Each row is a point on a landscape with many valleys, with its height.
A ball rolls from a point to the lowest of its 2 nearest points, and stops where none of them is lower. Distance is the straight distance between rows; heights are no part of it.
mise height 4.59: [126 139 149 100  68 112 120  88 170  86 135 148 111 109 129 117 131 123
 159 143 139  73]
Med height 1.09: [159 145 126 170  99 182 153 125 161 115  92 136 108 121 137  97 100  96
 181 118 156 133]
toz height 1.80: [133  77 177 111 156 118 108  95 125 121 177 174 191 140 134 112 120 143
 103 139 118 138]
dis height 3.85: [142 138 131 119 116 109 123 168 113 113 141 170 115 161 117 143 147 143
 161 164 127 152]
vab height 2.53: [131 131 144 123 120 151 109 106 139 214  95 124 148  81 112 153 119 118
 119  94 132 134]
Ger height 2.91: [184 112 129 150 138 145 124 175  95 120 148 134 124 192 124 127  73 103
 164 167 154 131]
ninul height 6.81: [132 124 137 167  55 125 129 138 177 109  88 158 106 104 165  93 151 160
 143  82  99 154]
Diso height 4.25: [112 184 106 125 151 128 200 103 164  98 126 145 111 136 174 121 147 143
 175 102 157 155]
bip height 4.44: [123 164 107 107 156 117 161 121 142 113 134 109  98 141 153 118 169 141
 141 121 143 170]
kape height 2.75: [114 110 155 142 105 104 119  99 137 187 148 201 141 103 132 156 156 132
 119 115  79 129]
kesa height 1.81: [128 135 129 108 122 126 103 147 100 191 125 196 134 111 101 178 143 146
 152 132 149 166]
pap height 3.41: [159 133 158 136 101 115 109 151 138 146 134 183 110 135 138 123 143 160
 164 138  98 160]
Naba height 2.69: [130  99 148  92 159 147  67 138  83 175 102 127 183  84  64 132 100 109
 103 182 152 105]
rami height 2.27: [132 102 158 138 116 121 118 106 130 149 161 185 175 131 140 140 136 127
 125 134 126 141]
Vafov height 5.00: [ 71 162  75 186 147 101 207 119 160 122  99 106  76 104 165 139 169 123
  68 110  71 123]
bib height 5.65: [ 90 160  85 101 148 100 122 133 125  86 132  86 142 127 114 140 173 142
 112 131 151 131]
Zan height 6.23: [106 135 142  79 171 117 148 100 127  54 162 115 173 156 144  95 121 136
 118 121 157 164]
nodir height 3.81: [109 178  92 180 125 152 184 152 166  90  96 165  80 125 168 106 141 157
 183 104 138 150]
kabo height 4.51: [131 106 147 100  59 127 107 114 149 128 125 155 116  83 135 121 145 114
 144 127 121  71]
liku height 6.50: [150 104 145  85  85 114  73 151 115 130 102 149 128  85  82 119 120 104
 168 188 153  96]
naso height 3.58: [118 162  88 186 137 133 181 149 146 140 114 142  95 110 159 138 151 132
 164  86 120 156]
Nepig height 5.81: [143 110 166 115 114 153 102 108 132 143 109 123 160 103 110 100  87 103
 134 133 158 134]
Raf height 4.65: [137 167 107 108 174 132 137 130 137 118 103  63  95 138 118 110 161 123
 118 142 136 148]
zifal height 3.36: [153 103 129 121 157 172 106 156  75 165 120 123 165 160  97 166  83 119
 115 134 173 133]
Bifo height 5.16: [ 67 180  87 143 130  79 180 125 147 138  97  71  84 111 131 136 178 138
  73  97  65 133]
zon height 1.33: [146 167 110 141 129 157 171 118 145 118 118 129 113 124 147 115 106  84
 175 129 182 141]
nafa height 1.68: [159  85 171  71 161 131  96 159  69 119 158 152 157 196 122 104  52 161
 124 157 139 155]
sop height 3.46: [141  87 106 193 152 132 143 149 100  96 153 106 135 186 155 101 123 120
  81 154 118 127]
Vog height 3.11: [189  93 124 177 140 157 127 179  89 103 135  99 101 192 136  99  85  97
 127 184 143 110]
suzen height 1.86: [153 111 160 105 111 160  93  96 147 197  82  80 137  69 105 115 132 114
 107 121 133 112]
duvur height 6.64: [124 123 136 175 104 112 156 123 175 125 121 127 122  98 170  99 141 149
 105  81  95 159]
toluf height 4.26: [124 161 124 129  86 132 151 126 173  79 118 186  87 124 151 121 146 134
 197 123 129 122]
mimu height 5.30: [160 156 141 116 107 154 119 119 138 137 121 168 123 130 124 143 114 120
 185 143 152 158]
bos height 3.00: [152 112 138 126 142 157 118 156  80 134 128 157 177 155 122 126  55 117
 136 139 183 150]
Merum height 5.46: [ 96 142 123 100 143  88 127 122 149 103 129  62 138 107 130 103 168 143
  88 115 117 128]
Kagun height 4.47: [ 96 141 132 139  83  67 154 107 166 137 146 152  95  85 145 145 150 127
 119  82  65  97]
Nadov height 1.73: [ 97 117 118 116 117 103  89 110 113 150 119  84 139 103  81 161 164 122
  80 135  93  90]
gimu height 0.83: [155 137 149 151 109 161 151 106 185 111 121 108  79 112 158  75 119 104
 161 126 121 113]
Bonu height 7.53: [ 93 168 151  68  90 101 110 107 153 113 134 189 137 127 114 153 144 161
 175 112 136 149]
zegep height 6.51: [120 113 118 159 118 142 164  91 176 113 133 120 151 121 180 100 127 119
 101  72 129 135]
Suvad height 3.35: [115 129 147 138  74  90 124 122 143 195 121 187  97  69 120 181 156 141
 149  97  69 123]
fif height 3.54: [117 162  72 131 159  96 174 145 111  69 132 101  74 153 151 115 173 135
 108 174 126 118]
nos height 1.37: [140 121 143 110 106 144 114  76 171 141 125  58 104  91 119 113 139  78
 120 122 113  54]
Vof height 4.88: [ 74 148  57 173 101 106 203 118 152 112 110 107 105  84 164 151 164 117
  91  84  91  83]
zuf height 2.77: [ 84 112 131 103 190 106 114  90 104  60 177  82 165 151 114 112 143 115
  91 151 123 104]
nures height 7.21: [108 139 120 102  79 102 142 105 170  82 132 130 129  96 155 115 156 136
 116  77 112 111]
gele height 2.03: [140 129 131 164 173 135 107 104  96 172 140  99 125 150  93 180 166 100
  86 166 110  91]
dag height 2.36: [144 125 114 169 145 127 141 133 100 174 137 127 105 131 105 177 159 111
 133 145 104 113]
nonit height 4.69: [158 117 110 125 173 133 141 173  80 151 163 152 129 207 161 138  78 181
 136 117 140 152]
bule height 1.11: [ 78 118 127 130 176 112  91  87  93 144 135  95 162 136  68 162 159 138
  73 149 102  84]
sizup height 3.28: [172 118 124 186 160 182 134 146  95 189 122 143 134 149 134 159 103  89
 147 133 148 142]
Bena height 3.31: [133 137 100 170 102 117 145 152 151 147 106 117  93  95 135 141 157 140
 146  90 123 140]
Guva height 1.93: [116 156 118 138 108 108 179  77 190 118 130  92  87 100 173 103 146 109
 106  92  91  88]
bem height 2.25: [189 119 127 171 145 178 144 173 100 144 107 131 130 154 137 113  91 143
 147 117 157 175]
dulas height 5.10: [161 153 143 131 157 157 148 133 116 168 143 161 110 167 124 147 108 131
 176 135 156 175]
kif height 2.64: [139 128 120 184 124 128 137 122 127 163 145 153  89 118 135 167 161  83
 169 125 108  98]
Vop height 1.42: [146 135 128 194 109 185 142 158 152 123 106 168 115 141 159 115 101 131
 175  96 144 159]
sose height 4.93: [132 159 107 138 166 127 141 123 139 158  87  45  95 128 108 123 188 132
  84 114  98 159]
vosob height 1.67: [116 143 123 107  97 145 147  76 179 147 133  76  97  81 155 119 140 103
  98  80  91  57]
Nifak height 4.73: [ 74 153  84 140  76  93 181 120 163 146 136 124  82  85 138 158 158 108
 106  61  79  83]
Buz height 0.54: [100 118 110 138 115 103 126 158 110 156 105 128 159 109 104 170 156 159
 100 103 134 151]
Lilo height 6.95: [141 136 135 135  46 154 123 128 186 105  86 144 119  80 152  92 111 154
 154  84 124 138]
tobu height 3.05: [123 128 138 100 183  93 140 106 116  73 174  91 126 169 135 103 152 127
 107 163 133 117]
velus height 1.18: [106  86 172  82 172  95  87 127  90 113 177 146 161 138  97 138 146 167
 106 161  94 139]
fid height 5.99: [141  90 189  90 126 151 101  88 131 125 122 111 171 116  99  94  61  58
 131 161 165 118]
rakem height 2.63: [169 129 118 141 134 170 134 187  82 146 127 150 133 180 128 150  66 132
 159 143 177 161]
Ruka height 5.97: [ 93 135 102  98 157 146 120 136  98 108 126 106 196 133 111 132 102 126
 116  96 172 159]
Lenas height 6.11: [ 92 154 142  65 174 129 131 111 114  97 148 111 183 141 123 122 105 146
 140 105 171 183]
tudig height 3.88: [148 142  60 147 181 125 187 156  83  82 154 147  94 209 182 129  89 153
 118 171 151  98]
Tef height 0.81: [124 117 151  80 107 161  82 101 138 157  79  76 157  57  72 114  83 101
 109 135 155 105]
libi height 1.88: [ 76 112 152  66 182  77  86 103 119  85 173 113 153 108  96 121 150 163
 102 140  99 130]
gol height 4.41: [150 127  79 105 165 128 159 190  74 112 148 164 147 230 168 144  39 180
 137 117 146 116]
tenuk height 3.25: [174 115 120 187 144 146 135 154 114 113 144  93  80 156 134 115 125  90
 139 188 120 101]
Foto height 3.40: [132  91 152  83 131 131  60 136 110 141 108 132 169  80  86 100 117 137
 114 172 150 142]
Gine height 3.97: [116 161 152 129  74  86 150 120 164 154 132 188  80  94 140 160 166 149
 154  88  50 117]
dud height 1.84: [165 120 127 179 145 177 160 168 132 117 105 162 119 166 170  98  96 159
 153 119 137 197]
petu height 2.39: [ 82  97 158  78 174 103  89  75 130  86 167 100 175 112  95 117 118 127
 108 139 131 124]
far height 7.36: [106 148 117 100  93 107 132 117 157 106 136 156 140 120 136 129 145 145
 152 103 157 140]
gugom height 1.19: [139  95 183  81 146 127  99 135 106  99 166 168 175 168 132 105  86 165
 126 148 142 151]
tofi height 2.94: [140 123 132 176 110 136 123 137 151 156 126 163 104 118 129 139 145 130
 178 119 108 126]
pala height 0.43: [117 116 147  78 166 105 106 145  90  99 176 164 154 172 125 131 138 180
 125 137 121 160]
Fivol height 4.92: [152 140 129 108 182 139 130 138  89 162 171 162 137 179 139 162 102 141
 146 129 142 154]
meset height 3.32: [116 139 101 120 162  83 132 148  87  87 164  99  96 172 138 125 172 129
 116 173 118 127]
seger height 1.10: [167 138 143 119 120 146 123 100 177 136 123  62  71 113 134 103 134  85
 138 135 116  94]
Zalu height 2.72: [123  86 159  90 147 123  63 146  99  95 120 105 160 123  86  89 112 150
  91 163 136 157]
buk height 2.95: [152 118 132 152 126 158 116 126 119 204 114 148 148 104 118 150 110 107
 149 123 146 153]
lif height 3.44: [164  94 137 166 134 133  98 143 102 122 141 122 113 157 106 132 139 104
 122 178 116 101]
Bure height 3.63: [103 123 106 178  82 110 137 153 140 183 101 132 110  76 120 155 156 132
 108  84  90 142]
denif height 1.22: [ 97 125 109 126 101 111 101 143 123 151  84  85 147  90  86 153 164 142
  62 112 113 137]
tenan height 6.13: [141  96 161 115 119 139  91 113 117 137 117  93 133 108  80 104  87  45
 132 187 154  80]
leta height 1.17: [111 139 115 118 118 106 118 135 121 192 118 152 134  98 100 195 174 130
 135 109 139 126]
gogi height 7.07: [116 144 133 102  55 137 129 113 190 115 113 129 111  81 157 116 124 154
 152  71 109  98]
fedir height 3.51: [153 115 115 175 144 161 117 172  81 178 117 111 145 147 109 172 108 113
 112 130 147 147]
dut height 4.03: [121 184 119 136 121 158 163 122 169  91 113 188 106 143 157 119 127 147
 197 111 144 163]
dov height 5.57: [134 136 169  84  99 148 107 105 150 146 103 164 148  95 119 106 100 135
 159 130 149 159]
lotir height 3.95: [129  94 134 164  53 131 123 132 153 185 113 145 123  73 132 147 140 133
 116  69  96 105]
vug height 4.23: [119  95 140 154  28 127 120 133 165 139 105 167 106  82 136 120 144 121
 117 106  90  86]
Rade height 2.16: [145  79 152  81 175 125  78 177  69  97 141 110 166 167 116 108  93 173
  93 163 130 166]
zubur height 1.85: [111  94 143  75 123 145  77 111 104 162  86 120 193  64  68 113  66  93
 127 164 167 102]
bako height 6.28: [155  93 175  84 109 128  83 133 104 119 116 124 134 121  84 103 107  77
 160 206 140 109]
pakar height 3.72: [145 125 124 119 143 112 109 155  80 121 159 134 113 160 106 156 138 118
 142 173 137 119]
nipi height 5.82: [ 83 155  83 104 172 134 111 145  87 112 117  77 162 141  92 151 139 140
 107 127 171 144]
fuza height 1.60: [100 136 137 160 164 108 102  89 104 142 126  84 145 157  85 164 178 100
  58 141  68  80]
valo height 4.10: [130 132  43 148 170 126 180 178  69 111 153 160 119 212 171 157  81 173
 120 132 158 107]
sos height 6.42: [105 122 142 133 142 114 148  69 171  92 164 109 150 134 163  93 131 119
  95 105 131 123]
Vafu height 6.34: [102 143 121  99 132 107 153  85 173  51 144 112 154 134 168  90 117 136
 105 114 160 127]
sabit height 5.22: [102 143 123 136 127  85 135 115 156 140 101  60 115 110 125 124 174 136
  67  99  83 138]
daso height 4.43: [128 169 146 109  54 144 134 103 179  86 112 150  85 122 144 111 109 109
 208 132 137  90]
Sobab height 3.66: [149 124  93 153 159 126 157 160  80  94 167 129 132 194 164 122 117 137
 110 158 132 123]
folo height 3.29: [170  81 118 178 161 161 113 165  83 111 132  77 137 201 132 109 103 125
  80 163 132 114]

For each start below, name the point where the ball stops.
sose => Bena
meset => pala
dis => bule
mise => Bena

Call two points neighbours if one is among the 2 nearest of the other. Go from one point of each pair to the other, from neighbour to neighbour, staying as low as possible. Name the highest point that can't be avoided.
Med / bule => fedir
Bena / Tef => bip
Tef / Buz => buk
Buz / gugom => Foto
Buz / bule => Nadov
